Points on a hilly landscape, in no order, each with its height.
A ball rolls from a point to the lowest of its 5 nearest points, and stops where none of them is lower. Distance is the straight distance between rows; heights are no part of it.
k776 h=28.2: [ -9 -15   8 -18  21  14   7  11  -4  22 -12  12  10]
k609 h=17.1: [ 22 -17 -11  27  12  -4   6   2  -6  -6  -9   9  -8]
k224 h=53.7: [  0  13  -1  -3 -14  -6 -13   7   0 -12   9   5  -7]
k371 h=20.9: [ 18 -21 -12  29   8   5   5  15  -6 -12  -1   9 -15]
k240 h=52.9: [ 13 -17  -9  21 -14  -2  26   8 -10 -13  -1  -8   6]
k39 h=76.6: [  3   5 -10  14 -17   7 -11  18  -3 -12   8   7 -13]
k290 h=33.9: [  3  13  -1  -8 -23 -17 -16  -8  -5 -10  12 -13   8]
k2 h=10.0: [ 12  -6  -6  13   2   2  -4   6  -3  -9 -12  15 -14]
k910 h=18.9: [ 21 -13  -9  17   0 -14  11 -13 -10 -13 -16   0   0]
k804 h=42.5: [-17  19   7  -1   0   8  -1  -8  21   7  15 -25  15]
k217 h=38.9: [ 16 -18 -12  26   0   0  14  18  -9 -16   1   1  -4]
k449 h=41.7: [-23  16   2   3  -6  24  -4  -6  22  11  15 -21  16]
k257 h=11.7: [ 28 -20 -12  27  20  -7   7  -3  -5   3  -8  13  -5]
k838 h=22.9: [ 14  -7  -2  -2   8 -16   3 -16  -6  -3 -18  13 -10]
k47 h=60.5: [-15  14  14 -16   8 -15   5 -17  10   1   5 -17  10]
k61 h=40.3: [-12  -9   9 -19  11  18   2  10   1  11  -5  11  -3]
k524 h=41.3: [-15  12  -6  -4  -5  11 -23  -3  24   4  28 -32  13]
k654 h=15.4: [ 19 -16  -7  13  16   7   0  -1   4  11 -10  27 -14]
k643 h=43.3: [-22  17  11  -3   2  12   9 -16  21  11   5 -16  21]
k581 h=42.4: [-24  12   5  -4   0  16  -3   7  17  12  18 -17   8]
k668 h=30.5: [ 15  -5  -7  13   2  -8   5  -3  -8 -14 -12   8  -5]
k60 h=54.3: [  2  -1   4 -11   3   2  -6   4  -1  -2  -6  14 -14]
k59 h=45.6: [ -1  12   7 -10  -9 -15 -10  -7  -2  -5   4  -7  -4]
k825 h=41.4: [-20  10  -4  -3  -8  18 -17   6  20   8  31 -23   2]
k497 h=22.3: [  0 -20   2 -12  26  18  -1  10 -10  29 -15  21  13]
k836 h=48.1: [-16   8  15 -13  10   7   6   3   8   7   1  -3   6]
k329 h=40.0: [  6   7  -3   0 -14 -15   1  -3  -9 -19  -3  -1  -3]
k892 h=67.3: [ -1  -5   1  -7   2  14  -5  13  -1   1  -6  22 -22]
k761 h=74.3: [ -4  -8  -3   6  -2  17  -4  21  -1  -2  -1  24 -25]
k923 h=64.7: [-13   1   8 -14   7  16  -2  21   1   7   5   5  -9]
k942 h=15.5: [ 22 -17 -12  23  12 -18  12 -11 -13  -3 -15   2   3]
k36 h=39.6: [  3   2   8 -16   8 -18  -1 -18  -4  -2  -8   4  -5]
k250 h=39.7: [  0  13 -11  -9 -29  -6 -26  -2   1  -6  20 -22  13]
k445 h=40.7: [-10  15  -1  -8 -11  -2 -18   2  10   1  24 -19   1]
k768 h=56.1: [-15   9  17 -20  15 -10   9 -15   8   9   0 -11   8]
k328 h=15.3: [  2  14  -2  -5 -29 -20   3 -18 -14  -9   3 -13  11]
k696 h=24.5: [ 14  -2  -3   7   1 -19   7 -17 -14  -9 -14   3  -1]
k846 h=25.6: [ 12  -2 -10  14 -18 -15  14 -10 -10 -17  -9  -1   3]
k393 h=29.0: [  0 -18   6 -13  16  18  -1  19  -8  20 -12  22   0]
k17 h=31.6: [ -3  -9  12 -17  16   7   6   3  -3  14 -11  11   0]
k958 h=32.0: [ 10   1   0  -1  -7 -21   1 -19 -14 -14 -16   0   2]
k518 h=40.6: [ -4   4   9 -16   8  -8  -1  -5   1   0  -5   5  -8]
k403 h=17.3: [ 15 -13  -5   0  17  -2  -2 -10  -2  14 -17  25  -7]
k965 h=16.1: [ 27 -25 -12  27  14 -10  13   6 -11   1  -5   2   3]
k807 h=31.5: [  9   8 -14   9 -39  -5   8   1  -5 -15   4 -10  10]
k548 h=69.0: [-17   7   6  -6  -7  16 -10  22   4   1  13  10 -16]
k96 h=45.8: [-24  15  13  -2   4  20  16  -6  11  13  -3  -6  26]
k115 h=44.5: [-22  12  12  -6   3   9   4   3  13   9   8 -16  10]
k931 h=54.0: [-14  10   3 -11  -4  12 -14  17   9   1  17   0 -12]
k920 h=22.6: [ -4  15   8 -14 -15 -26  -8 -19  -9  -6   4 -19   8]

For each start below, name the point where the ball stops.
k931 | k328
k910 | k257
k548 | k328
k449 | k328
k804 | k328
k217 | k257
